The views of a scene show one set of named points, each view turned or mirrored, shifted and resized as a whole, with a little noise and some points left out.
In the rows, 128 means zero.

Scene 1
View 1
z517: [105 142 182 137 132 117 163 108  91 133 112 139 133 161 128 107  96  80
 134 134 118  94 158 105 164 156 119 143 120  99 155  93 120 114 108 111
 133 106 140  99 146 125 133 144 136 150 107]
z535: [114 120 152 150 140 112 145 126  99 160 116 129 132 167 125 105 119  88
 148 139 122 121 149 112 149 153 119 165 127 120 130  91 131 131 127 126
 145 123 145 110 132 126 123 148 129 142 110]
z658: [131 122 109 122 150 115 137 120 119 134 136 127 126 146 112  99 121  88
 129 122 138 130 138 108 132 131 125 148 121 129 148 140 140 151 126 131
 125 110 139 119 152 122 123 120 129 125 153]
z989: [123 126 132 128 145 123 150 100 100 133 119 143 134 154 121  98 107  89
 134 123 127 105 149 103 156 128 127 137 129 108 159 114 127 135 123 108
 126 109 126 107 146 121 131 132 134 145 130]
z14: [112 131 151 111 138 116 162 112 108 135 125 135 130 142 133  96  96  95
 133 129 137 102 145 100 142 141 121 131 118 123 164 123 129 129 110 108
 125  88 130 106 169 136 127 121 135 129 128]
z905: [124 136 135 112 142 114 155 120 115 128 135 128 127 143 119  98 107  88
 131 122 140 117 140 104 133 144 119 137 117 126 157 139 136 139 113 126
 125  95 137 116 164 129 123 120 133 124 145]
z476: [124 125 126 112 145 116 152 110 111 133 127 138 130 144 125  93 107  93
 133 121 139 111 142 103 140 129 125 132 122 124 162 132 135 139 122 111
 123  97 126 111 162 130 126 120 132 127 140]
z378: [109 108 151 120 135 124 164  96  89 160 103 157 141 149 149  87  99 108
 149 133 126  89 152  98 159 115 133 118 135 115 169  89 125 121 131  74
 124  99 107  96 158 140 135 134 139 152 102]
z77: [128 119 108 120 150 126 146  88 103 126 120 150 139 149 118  93 109  92
 131 116 128 106 147  99 157 108 135 128 132 108 170 123 130 143 129 100
 116 111 117 110 153 120 138 125 135 145 141]
z742: [103  91 165 121 128 121 164 105  88 190  93 161 143 148 169  83 100 119
 165 140 128  89 148  97 154 114 130 117 138 130 165  71 122 110 135  61
 128  96 100  91 164 151 129 136 140 151  78]
z897: [129 112 109 126 147 114 135 130 118 156 129 126 128 148 121  98 127  95
 144 126 138 135 136 109 126 130 128 152 128 139 140 129 141 151 133 127
 132 116 135 121 149 127 119 128 127 123 145]
z75: [142 127  87 115 157 120 135 104 121 113 140 133 130 144 100  98 119  84
 121 110 141 128 138 103 134 116 129 141 122 120 159 159 140 162 126 133
 117 109 131 126 155 116 127 113 128 127 175]
z211: [131 127 120 150 151 114 128 125 112 139 128 120 128 164  99 111 128  77
 135 128 127 135 144 114 144 145 123 169 129 120 130 119 137 153 129 143
 138 132 149 121 126 110 124 142 127 136 144]
View 2
z742: [160 161 231 129  47  85 170  74 153 178 124 129  98 125 140  40 155 119
  70 130 174 162 175 173 139 124 132 180  54 141  16  51 113 171 206 118
 139 199  41 124 130 143  81 161 111 133 123]
z476: [137 144 166 144  85 118 107 162 143 144 143 113 118 117 124 125 122  92
  97 114 162 133 112 164 105 101  75 160  92 113  99  92  99 103 173 158
 116 118  80 115 120 122 142 168 144 141 122]
z75: [ 85 140 117 177 117 103 106 186 149 103 159 110 113 146 144 175 116  80
 113 102 138 126  93 175 116 106  40 154 118 126 141 121  93  88 176 168
 105  90  93 135 127 149 157 133 168 116 141]
z77: [105 172 143 167 102 107 129 165 156 118 138 121 104 139 142 109 138  84
  96 110 161 119 118 179 114 123  77 166  84 121  91  81 109 120 193 148
 118 121  67 131 120 160 134 150 136 108 118]
z897: [133 104 158 148  85  87 110 133 143 150 169 105 124 134 145 161 119 104
 114 118 144 165 119 156 140  92  58 152 111 137 120 129  95  96 165 156
 113 120  91 123 141 124 135 130 180 149 147]
z211: [128  99 126 169 127  87 115 119 127 139 155 106 154 153 169 149 142 125
 139 108 156 163  89 153 148  66  55 132 111 136 146 131  99 111 156 144
 133  62  97 117 135 154 114 112 202 131 108]
z535: [164 103 170 150 103  87 133  73 118 175 140 111 158 137 164  93 158 145
 125 119 177 178 105 147 149  60  90 136  91 130 103 109 107 138 160 126
 148  91  80 108 129 143  85 127 183 146  98]
z989: [128 153 154 158 102 113 128 138 140 138 131 121 125 132 141 100 143 106
 105 108 171 135 107 171 115  96  87 155  81 115  92  82 110 120 181 137
 130 104  69 114 116 150 120 155 148 119 100]
z905: [146 131 159 140  91 125  92 165 132 153 149 108 136 111 128 134 118  97
 104 112 166 135  97 154 103  82  71 154  98 101 112 103  98  87 163 159
 115  97  92 104 116 113 149 169 158 149 112]
z658: [124 118 141 152  95 103  98 158 140 138 167 107 131 132 142 163 119  96
 112 109 146 145  99 158 121  87  55 153 113 123 132 122  93  90 165 160
 110  97  94 121 131 127 144 139 174 136 133]
z517: [171 151 174 148 108 126 127 110 116 171 106 124 157 113 140  48 166 135
 114 110 204 140  87 151 108  69 115 144  69 100  77  65 116 140 168 128
 154  81  67  86 105 142  91 170 152 140  54]
z378: [150 167 202 143  69 109 152 106 150 159 119 125 107 119 131  51 153 112
  80 121 177 144 147 173 124 116 119 175  59 122  39  51 112 155 199 129
 138 164  49 117 118 145  95 170 111 123 106]
z14: [166 156 191 128  77 133 105 148 134 169 128 118 125  99 115  89 134 103
  90 115 185 133 113 158  96  90  97 163  75  95  71  69 105 111 171 149
 121 122  72  97 108 108 132 188 132 152 103]
View 3
z476: [111 125 102 138 128 122 150 100 111 122 144 144 105 124 161 145 157 129
 135 123 111 135 139 155 147 111 136 108 144 109 125 135 120 114 128 119
 103 116 115 158 166 119 112 113 115 131 126]
z742: [100 171 132 148  87 136 185  78 132 127 158 155 115  76 149 152 179  76
 144  97 120 116 118 144 184  99 140 149 160 120 140 118 123 113 156 136
 132  96 124 119 216 154 113 118 154 146 103]
z989: [118 147 117 138 124 122 147  92 112 135 145 140 111 111 160 153 161 118
 113 115 116 144 137 147 151 119 134 118 147 121 118 135 131 119 127 129
 108 117 121 161 172 116 120 124 126 131 114]
z905: [119 122  88 132 137 121 146 104 103 120 146 141 102 129 163 144 154 129
 131 125 103 136 144 159 128 112 136 102 136 113 124 128 118 112 124 119
 101 118 114 160 157 115 113 109 102 125 130]
z211: [148 146  97 147 155 101 138 102  85 110 130 146 109 131 157 125 134 129
 109 113 126 154 151 148 127 139 136 132 134 149  88 114 138 126  95 130
  87 120 128 156 157 100 124 112 118 127 114]
z658: [129 104  90 149 150 109 143 114 104 106 129 153 106 144 159 123 136 148
 138 131 115 151 147 155 140 125 137 114 138 121 100 134 124 117 105 117
  81 120 123 157 157 103 110 109 114 128 125]
z75: [122  95 103 149 148 114 133 115 116 120 126 147 111 146 163 134 143 164
 133 138 113 160 145 152 155 129 139 105 141 109  99 155 127 122 110 119
  78 133 120 175 152  94 110 117 115 124 126]
z77: [110 128 129 145 124 124 149  98 125 136 137 145 114 115 157 154 162 136
 122 124 115 147 129 143 174 120 137 113 151 111 116 153 131 120 128 128
  99 124 120 165 172 109 116 129 135 128 114]
z378: [103 165 130 139  98 136 169  81 126 138 156 146 112  87 156 160 176  92
 127 106 116 123 124 146 174 106 138 129 159 115 138 129 123 115 147 132
 126 105 119 142 199 140 115 123 142 139 106]
z517: [118 185 109 118 117 124 145  77  94 145 160 127 105  99 164 168 174  89
  87 102 114 131 138 147 120 112 128 115 143 132 133 109 131 117 130 133
 127 111 112 160 165 124 132 123 114 129 112]
z14: [108 137  98 126 117 129 154  92 109 129 152 139 101 114 167 155 167 115
 128 119 107 126 137 158 136 105 131 105 144 109 139 125 114 111 136 120
 113 114 110 157 167 128 113 110 111 130 125]
z535: [143 176  97 141 136 112 151  91  86 114 148 148 106 106 155 132 150  92
 109  99 125 136 145 148 124 124 135 146 139 152 106  98 135 119 113 135
 111 108 126 139 173 123 124 107 122 134 109]
View 4
z658: [131 136 154 125 137 123 144 117 103 124 111 132 145 108 143 106 144 114
 118 120 137 114 117 142 123 121 140 134 100 112 124 138 140 117 142 146
 139 131 123 149 121 118 100 118 150 114 137]
z905: [139 124 166 138 134 128 157 127  96 136 102 139 139 121 127 100 136 113
 119 105 119 101 122 142 107 130 148 142 106 112 128 151 136 117 141 138
 135 134 128 160 128 118 113 142 140 119 129]
z742: [120 131 164 136 127 117 188 185 164 101 105 120 105 117 136 157 113 137
 132  68 134 140 124 107  87 178 141 118 157 134 119 145 106 138  91 129
 162  59 172 143 131  74 113 192 115 109 133]
z897: [123 142 148 123 130 121 147 129 106 114 117 132 141 115 146 111 135 105
 117 113 145 126 118 140 122 126 125 123  96 115 123 134 138 115 136 154
 137 112 126 143 121 108  96 117 147 115 137]
z989: [139 128 158 135 144 121 159 131 122 131 105 130 133 110 130 121 151 133
 128 104 124 106 118 129 108 142 153 136 127 119 127 147 127 127 126 134
 143 125 142 157 126 113 106 148 132 113 135]
z75: [137 146 162 117 142 120 139 105 105 141 105 126 147  96 151 113 158 130
 111 140 128 113 114 136 131 102 158 150 104 114 130 141 152 120 142 137
 141 149 126 147 117 140 105 114 159 114 137]
z378: [133 125 165 138 136 118 180 169 153 116 102 125 113 115 131 145 131 143
 134  79 122 121 123 114  88 167 153 128 153 131 124 147 112 137  99 124
 158  87 163 150 132  89 113 181 114 109 135]
z211: [134 131 127 124 157 120 137 103 102 115 118 136 156 116 132 106 176 120
 138 102 150 104 115 145 129 139 119 106  95 114 117 129 126 121 138 161
 129 126 117 150 123 106  70 108 142 107 145]
z14: [142 119 171 144 132 128 170 144 110 131  97 140 131 124 122 106 128 120
 125  95 115 102 126 137  94 148 156 144 121 117 130 158 127 119 130 128
 141 121 143 166 132 106 120 163 126 119 124]
z517: [149 101 148 154 159 123 175 139 118 122 100 145 139 132  98 110 162 137
 150  65 117  82 125 136  89 180 145 118 131 120 122 154 105 132 118 134
 137 117 143 174 138  91  96 170 105 112 131]
z77: [142 138 159 124 153 112 152 124 138 133 100 117 132  93 141 143 171 158
 127 115 126 114 113 116 119 132 169 141 140 125 129 145 133 136 116 128
 152 126 150 147 122 126  98 144 142 107 142]
z476: [134 131 166 136 133 124 160 136 111 130 101 133 134 114 135 116 135 121
 117 110 122 110 120 136 110 131 152 142 117 119 129 148 137 120 132 133
 142 125 138 155 125 118 114 146 137 117 132]

In a view up to two points have been moved. Name them for each view, in the order of its rows, or write -.
view 1 -> z742
view 2 -> z75, z14
view 3 -> z658
view 4 -> z989, z77

Scene 2
View 1
z828: [ 90 145 146 128 112 152  79  87 142 134 115 124 113 125 132 141 119 119
 151  78 195 157  64 146  91 164 159 112 166 134 151 115 137 141 147 157
 106 112 172 136 167 121 117  84 143 104 126]
z492: [106 130 107 123 117 139  87 114 135 104  99 107 115 104 133 132 118 126
 124 105 168 135  76 145  99 150 153  97 166 118 139 132 151 126 128 171
 128 121 146 128 144 149 126  87 134 117 121]
z576: [119 120 127 143  96 142 108 104 139 123 104 121 105  89 120 134 111 118
 136 100 157 122  81 142 128 152 142 105 144 132 127 118 149 150 130 153
 136 133 149 133 140 153 134 101 152 133 122]
z649: [117 123 142 141  89 150 115 104 149 145  82 130 116  95 121 148 108 118
 118 110 168 160 105 135 142 188 155  96 124 120 126 131 128 174 123 171
 157 137 152 101 137 141 134 114 157 105  98]
z388: [123 117 129 135  92 143 117 111 145 128  84 121 107  89 117 139 109 118
 124 115 155 136  97 137 139 168 146  98 133 125 121 126 145 154 119 165
 154 144 148 111 131 152 134 109 154 122 105]
z908: [139 114 116 153  90 133 110 103 120 116 114 115 105  79 135 125 107 112
 123  97 134 109  79 152 135 133 134  94 137 134 124 120 161 169 133 156
 149 122 130 139 132 157 144  96 140 147 129]
z739: [103 109  77  94 115 131 124 157 168  77  28 100 109  73  81 129 121 145
 109 168 136 121 107 121 135 174 146 115 146 103 117 159 163  64  67 181
 146 188 145  96  99 180 117 122 153 132  68]
z42: [124 120 162 154  77 154 119  89 145 155 103 140 103  94 117 144 104 110
 139  94 169 146  91 141 150 174 153 104 123 141 127 114 129 185 142 153
 153 137 168 122 144 135 137 110 167 116 111]
z87: [ 87 133 109 104 120 139  93 123 156  99  78 110 111 106 102 133 122 135
 137 116 179 137  80 132 100 168 155 120 166 121 146 137 151  93 111 163
 112 148 159 125 140 148 111  96 143 112 104]
z139: [113 121  95 118 110 133 101 126 138  93  82 104 114  85 120 129 116 129
 121 126 148 121  84 141 116 146 145 104 154 118 131 137 163 111 110 167
 132 141 139 124 125 164 126 101 140 126 110]
z269: [107 116 103 115 110 131 110 127 149  95  80 110 105  79 100 124 117 133
 133 121 146 105  78 135 124 147 140 119 153 127 126 132 165  96 106 157
 129 158 155 131 121 169 125 104 151 143 104]
z488: [109 123 140 133  91 145 111 106 153 129  90 127 107  95 107 139 112 123
 140 103 168 132  85 135 132 168 149 114 138 134 132 119 143 143 128 154
 134 152 168 124 140 146 126 108 164 121 107]
z138: [151 104  63 142 104 111 116 126 102  69 124  90 100  49 137  99 114 122
 116 112  97  51  60 164 126  83 110  96 159 132 115 122 197 127 119 147
 139 127 112 162 111 191 147  89 124 183 149]
z612: [112 127  68 111 130 121  77 122 116  65 119  88 114  90 145 111 120 127
 121  98 140  94  51 162  78 105 136  98 185 121 141 133 184  98 124 163
 109 110 127 153 134 165 127  74 110 139 144]
z128: [108 126 126 122 103 150 107 119 158 128  56 121 122 103 120 151 114 126
 107 131 171 176 116 132 127 196 165  90 129 103 126 150 127 149 107 192
 161 136 146  85 130 140 127 108 150  91  83]
View 2
z269: [139 182 131 160 113 134 146  83 138  98 156 131 132 113 162  90 121 160
 120 145 161  87 104 109 118 134 165 157  92 126 128 160 126 142 155 128
 156 108 131 112 105 117 117 160 167 138 131]
z612: [145 197 123 169 122 142 105 118 144 122 147 134 116  54 144 150 144 148
 137 124 131  87  76 110 150 106 171 162 141 134 134 145 112 167 200 140
 134  90 110  86 100 128 109 181 164 144 164]
z128: [102 160 190 154 130 126 137  97 188 110 155 106 131 146 166  96 141 158
 121 162 138 133  97 155 123 171 120 167  49 104 122 169 177 119 114 117
 158 107 114 145 165 108 128 174 157 147 108]
z488: [121 155 166 135  98 115 139  66 148 109 142 132 142 122 186  78 125 151
 120 155 151 130 113 126 116 152 150 146  83 130 126 160 150 159 126 126
 135 104 116 117 144 113 121 155 142 124 122]
z87: [120 170 155 154 125 139 134  84 163  93 160 134 133 104 175  97 137 169
 130 158 153 135  90 125 138 149 161 155  95 129 147 153 140 147 151 123
 164 104 147 116 115 105  99 174 191 142 133]
z139: [128 182 142 166 119 133 131  98 153 108 156 125 122 108 154 108 131 154
 124 141 148  91  97 121 125 134 149 164  93 119 124 163 132 141 159 130
 150  99 117 116 121 119 126 169 160 145 133]
z138: [173 210  95 170 102 122 125 115 113 137 137 134 115  76 136 135 118 135
 124 100 136  16 100  94 112  93 166 166 127 121 102 168  92 166 198 145
 118 100  82  88  98 149 148 146 110 133 151]
z908: [139 172 151 143  96 105 121  91 140 134 127 131 127 101 165 115 125 131
 121 125 136  87 105 121 117 127 143 155  98 123 105 162 137 167 150 140
 111  99  83 105 145 137 142 151 105 127 134]
z492: [125 168 159 151 117 129 117 100 161 115 146 128 127  90 165 121 142 150
 132 145 135 125  86 131 139 138 154 155 106 127 135 152 147 158 154 131
 137  92 117 108 138 118 107 177 158 138 141]
z828: [111 145 186 125 101 114 104  78 163 115 132 144 139  78 200 105 148 151
 135 160 135 188  90 138 148 151 156 140 115 145 146 141 160 188 141 132
 123  84 123  99 152 106  91 179 158 127 144]
z649: [111 150 187 138 107 109 133  82 173 116 140 116 138 137 180  86 128 146
 116 156 138 131 108 145 116 165 127 156  61 113 116 168 171 147 110 123
 136 106 100 131 172 113 133 164 127 132 113]
z739: [129 197 131 186 144 156 171  97 159  79 190 104 127 155 140  77 122 179
 114 152 170  55 102 118 110 153 153 181  53 102 123 176 124  88 151 113
 201 122 147 142  97 101 128 165 203 158 101]
z388: [122 159 168 147 107 112 138  85 159 117 142 121 136 131 173  90 125 146
 119 146 143 109 110 129 113 153 137 153  71 117 116 168 155 146 123 129
 136 103 102 125 148 120 134 160 128 132 119]
z42: [119 139 186 125  86  94 133  64 150 123 122 130 148 128 196  76 123 141
 117 150 145 141 117 137 109 160 137 141  71 128 115 164 170 170 106 128
 116 100  96 117 171 121 133 149 108 117 114]
View 3
z269: [121 116 121 121 126 107  92 127  97 155 164 121 142 155 111 123 121 106
 121 125 131 154 126 133 128 162 129 159 136 134 105 118 148 126 132 118
 131 140 109 140 138 139 103  94 147 106 144]
z138: [116 132 124  85 134 112 126  60  90 153 155 139  98 154 113 143  87  95
 116 136 108 156 126 169 144 143 147 204 151 143 129 106 173 133 139 127
 114 105 108 165 128 108 103 129 154  99 144]
z828: [101 130 124 127 128 127  72 177 110 165 165 121 160 167 122 126 125  92
 124 134 184 155 128 110 132 103 115 137 126 129 109 124 160 127 104 129
  98 128 142  92 117 128  89  98 169 142 104]
z576: [102 118 134 117 137 120  89 134 104 147 156 138 135 160 123 143 118 103
 130 124 147 150 130 132 137 132 132 150 125 129 114 126 144 126 122 122
 116 128 131 120 134 130  87 108 138 128 121]
z488: [104 112 132 126 134 118  78 151 108 145 156 138 147 161 125 138 126 106
 130 121 150 147 132 123 134 139 126 139 120 128 108 131 134 122 120 121
 122 138 132 115 138 141  88  95 132 128 123]
z649: [112 111 141 129 151 117  86 156 111 143 150 144 141 143 131 153 132 115
 137 113 149 149 125 110 135 141 137 127 109 115 104 121 132 115 103 113
 129 131 137  99 139 141  85 107 115 140 109]
z612: [127 142 111 100 124 113 110 110  93 173 170 115 122 155  96 121  99  92
 110 146 141 168 120 135 134 126 129 184 154 142 115  94 191 134 114 128
 105 111 104 138 114 110 113 116 192 112 134]
z492: [118 128 123 115 135 114  93 145 103 163 164 124 142 152 111 128 120 101
 124 130 152 163 123 117 131 128 127 153 132 128 108 106 164 125 105 120
 115 126 119 115 125 126 102 109 164 127 122]
z739: [153 108 117 134 135  85 104 133  90 154 165 112 143 133  93 116 137 122
 122 112 107 166 112 106 119 208 129 147 125 120  85  96 141 118 123  93
 167 157  85 154 153 162 114  88 127  94 163]
View 4
z388: [127  95 120  82 153 140 101 125 134 107 132 162 148 136 158 129 168 123
 101 143 149  69 107 109 149 109 154 131  88 104 123 146  99 124  90 101
 106 138 132 121 131 125 111 132  74 115 159]
z87: [147  91 140  94 158 130 112  86 129 102 122 163 166 140 157 111 147 137
 105 162 153  87  75  65 180 114 133 131 111  64 114 156  80 115  97  94
 121 143 110 129 150  93 124 136  84  89 122]
z139: [131  77 129  90 165 137  99 100 139 112 136 154 154 149 148 122 155 125
  97 133 150  88 101  82 156 103 135 125 113  91 119 147  80 113  86 122
 115 131 104 122 154 105 132 145  96 105 126]
z739: [132  28 147  36 188 155  90  85 134 113  95 155 153 176 145  94 168 112
 125 122 160  83 114  51 168 118 189 133 100  72  93 117  60  98  92 151
  80 126  97 117 144  85 166 135  68  86 117]
z138: [111  84  95 108 177 139  83 112 161 116 198 150 150 152 133 134 157 111
 111  79 144 109 136 117 108  57  94 108 155 139 134 125  88  75  75 168
 135 122  96 141 200 120 152 147 136 134 127]
z492: [133 106 128 117 147 130 104 112 139 111 144 153 161 130 150 138 152 138
  79 148 149  91  86 102 161 106 119 125 113  93 129 171  95 129  77 102
 126 137 111 124 144 116 108 148 105 111 134]
z269: [141  82 125  78 169 136 103  94 135  98 142 162 152 147 150 110 155 121
 123 135 153  85 101  78 152  96 133 126 119  90 115 131  82  98  95 119
 116 138 111 129 164  99 141 131  84 103 131]
z42: [139 123 109  91 140 132 116 142 127  90 141 166 149 110 165 138 177 129
 104 166 143  61 102 126 141 110 147 131  77 115 131 152 118 134  97  70
 115 152 155 123 125 140  87 123  60 123 183]
z128: [128  71 146  74 144 144 103 125 124 118  91 158 153 142 160 134 171 133
  78 160 153  68  97  94 177 138 186 140  65  83 111 165  89 153  85  99
  88 135 122 107 105 117 104 139  61 104 151]
z828: [150 133 128 133 132 116 125 106 124  93 145 165 166 105 162 134 140 153
  86 190 147  85  61  89 176 110 106 130 102  74 131 181 104 137  95  54
 144 152 127 125 144 115  83 135  93 100 140]
z576: [136 109 112  98 148 133 104 123 132  98 151 163 152 126 157 133 167 127
 103 147 144  79 101 109 144  97 132 128 102 106 128 147 103 116  97  96
 126 144 130 129 146 125 106 135  86 118 157]
z908: [123 107 107 104 151 135  98 132 144 105 167 160 150 129 148 139 166 119
  92 125 145  86 117 125 129  90 123 122 109 128 133 146 104 117  81 119
 125 136 124 129 151 131 111 140 101 132 157]
z649: [131  97 125  83 143 139 108 133 125 106 119 164 150 125 162 136 175 129
  89 159 149  63 100 114 159 119 166 138  71 102 122 155 105 144  88  84
  99 141 138 116 116 128  97 129  66 118 169]

In a view up to two points have been moved. Name them for each view, in the order of its rows, or write -.
view 1 -> -
view 2 -> -
view 3 -> -
view 4 -> z492
